Each row is a point on a landscape with many valleys, with its height.
From any point a ball rolls to the lowest of the 6 points nearest to it. It stops when none of these is lower. Distance is the straight distance between rows; heights are no part of it.
Q738: [155 100 120 123 145 146  94  86 141 108]  (h 250)
Q94: [100 160 124 140 105 163 112 125 125 125]  (h 188)
Q26: [143 133 128 125 132 112 151 126 134 139]  (h 391)
Q564: [ 83 182 129 144  70 106 168 178  97 139]  (h 267)
Q150: [156 133 127 113 136 108 154 126 120 141]  (h 247)
Q695: [154  87 114 114 165 155  99  71 146 109]  (h 317)
Q781: [105 145 125 130 117 163 119 134 128 127]  (h 197)
Q938: [125 130 121 131 135 139 123 128 149 107]  (h 64)
Q495: [161 102 129 121 147 141 100 106 141 108]  (h 164)
Q942: [109 135 129 133 126 149 133 142 132 137]  (h 161)
Q887: [103 131 115 124 124 152 112 122 137 106]  (h 136)
Q563: [117 131 125 131 134 132 142 136 141 132]  (h 146)
Q23: [203  85 124 103 203 137 107  74 161 101]  (h 398)
Q417: [130 108 112 137 131 142  92  77 155 106]  (h 687)
Q623: [162  79 131 117 171 130 117 112 145 118]  (h 215)
Q625: [125 135 146 134 111 104 167 170  87 133]  (h 304)
Q209: [165  97 128  96 164  94 154 127 120 121]  (h 218)
Q906: [118 132 129 135 125 118 156 138 119 144]  (h 40)
Q148: [220  98 144  96 190  74 154 137 116 120]  (h 157)
Q703: [ 51 185 132 153  56 157 109 177 109 136]  (h 204)
Q468: [ 33 168 120 156  70 177  85 121 133 144]  (h 147)
Q361: [ 98 159 134 159  93 147 119 144 122 140]  (h 149)
Q690: [ 52 162 122 162  81 158 111 130 115 126]  (h 222)
Q670: [105 152 134 149  87 126 128 153 115 155]  (h 162)
Q939: [162 109 127  98 146 110 134 126 131 136]  (h 255)
Q399: [162  81 130 107 166 110 129 119 139 124]  (h 205)
Q180: [205  93 137 103 181  77 151 119 119 113]  (h 94)
Q490: [164 125 133 100 144 108 154 130 111 138]  (h 212)
Q999: [169 115 134  97 162 104 165 139 105 127]  (h 358)
Q448: [108 137 133 136 111 134 140 145 116 153]  (h 347)
Q447: [186  78 131 116 180  94 136  98 141 123]  (h 195)
Q653: [ 44 174 130 154  55 161  97 146 106 130]  (h 178)
Q754: [182  85 114 110 192 140 113  63 166  92]  (h 371)
Q382: [ 82 161 134 167  85 141 123 153 123 134]  (h 95)
Q550: [ 32 179 121 163  51 170  79 125 128 144]  (h 313)
Q5: [163  81 131 119 173 140 110 101 141 109]  (h 234)
Q464: [ 96 120 107 121 115 153  94 105 145 109]  (h 378)
Q616: [ 57 168 131 153  71 138 132 183 115 141]  (h 102)
Q547: [ 78 163 131 157  74 119 136 166 120 145]  (h 118)
Q736: [150 115 123 130 136 136 103 105 146 102]  (h 114)
Q714: [170  76 131 124 186 129 122  97 150 111]  (h 444)
Q634: [124 115 114 132 128 140 103 101 147  97]  (h 268)
Q894: [ 92 147 108 125  99 161  91 107 144 121]  (h 60)
Q357: [192  86 127 119 198 132 119  80 159 106]  (h 464)
Q40: [ 63 162 133 165  77 144 121 164 117 132]  (h 471)
Q239: [127 134 122 132 135 136 133 134 147 122]  (h 81)
Q49: [149 138 146 138 129 100 171 148  97 134]  (h 198)
Q207: [160 100 130 114 152 129 108 121 142 120]  (h 193)
Q369: [198  87 132 107 178  80 143 104 127 119]  (h 113)
Q920: [ 90 167 115 148  94 160 108 114 131 126]  (h 355)
Q304: [173 128 144 108 151 106 167 147  96 140]  (h 121)
Q359: [ 55 180 128 141  62 128 148 185 106 153]  (h 367)
Q669: [208  75 133 104 195 102 128  86 142 134]  (h 196)
Q655: [129 132 131 134 125 109 164 134 112 140]  (h 201)
Q607: [111 137 136 131 100 115 151 155  95 148]  (h 298)
Q154: [181 100 132 101 175  86 161 129 118 112]  (h 256)
Q176: [195  81 131 121 195 120 125  88 156 121]  (h 477)
Q104: [160  81 121 115 181 148 113  82 145 102]  (h 297)
Q666: [ 53 199 133 142  50 132 154 188  90 167]  (h 341)
Q590: [156 118 126 118 140 123 120 127 147 125]  (h 165)
Q985: [183 113 144 107 183  89 183 155 111 131]  (h 441)
Q648: [109 129 134 131 111 118 155 143 105 147]  (h 286)
Q953: [174  83 126 122 190 138 118  84 152 102]  (h 454)
Q454: [217 105 144 101 191  70 169 147 117 131]  (h 213)
Q798: [161 102 130 104 151 119 123 128 139 131]  (h 211)
Q732: [ 51 196 133 150  52 147 125 188 113 154]  (h 263)
Q428: [163 137 141 118 139 106 166 136 102 138]  (h 159)
Q268: [176  77 132 119 183 107 130 102 147 120]  (h 303)
Q907: [ 98 163 132 144  73 109 143 163 108 149]  (h 155)
Q595: [215  85 136  99 187  80 141 106 113 117]  (h 112)
Q880: [ 65 163 107 148  90 163  93 106 158 126]  (h 181)
Q152: [160  89 130 118 163 139 107 108 137 114]  (h 199)
Q793: [181  89 129 105 172  84 151 116 127 114]  (h 131)
Q27: [ 53 179 130 150  63 148 124 183 113 145]  (h 385)
Q994: [192 105 136 103 181  83 169 140 116 113]  (h 282)
Q138: [162 109 127  96 148 108 141 125 127 133]  (h 271)
Q871: [142 125 124 130 136 133 117 124 149 109]  (h 72)
Q581: [111 148 138 132  84 110 144 161  92 147]  (h 229)
Q494: [ 30 181 122 165  64 189  67 120 146 144]  (h 382)
Q302: [ 54 187 129 141  56 135 142 186 104 161]  (h 318)
Q582: [ 36 171 124 155  58 166  90 132 115 138]  (h 166)
Q901: [152 129 127 117 137 119 134 126 145 133]  (h 379)
Q407: [ 83 158 107 136  95 160  90 102 154 125]  (h 328)
Q112: [119 110 111 135 128 141  96  89 152 102]  (h 555)
Q541: [ 33 166 115 152  83 184  83 118 148 137]  (h 96)
Q46: [104 154 135 148  81 117 133 158 110 153]  (h 160)
Q500: [113 131 127 134 125 128 150 138 126 144]  (h 251)

Call two points neighbours if one is among the 6 nearest of the other. Go from one point of each pair to the other, from neighbour to neighbour, staying as low as possible. Name the highest point that can't be avoided.
Q180 and Q304 => Q399
Q616 and Q894 => Q94
Q304 and Q382 => Q49
Q894 and Q541 => Q880
Q906 and Q938 => Q563
Q938 and Q894 => Q887

Two balls start at each pair of points below. Name the first point that both come to, or write none.
Q23 and Q953 => Q495
Q357 and Q176 => none
Q939 and Q623 => Q871
Q754 and Q417 => Q736
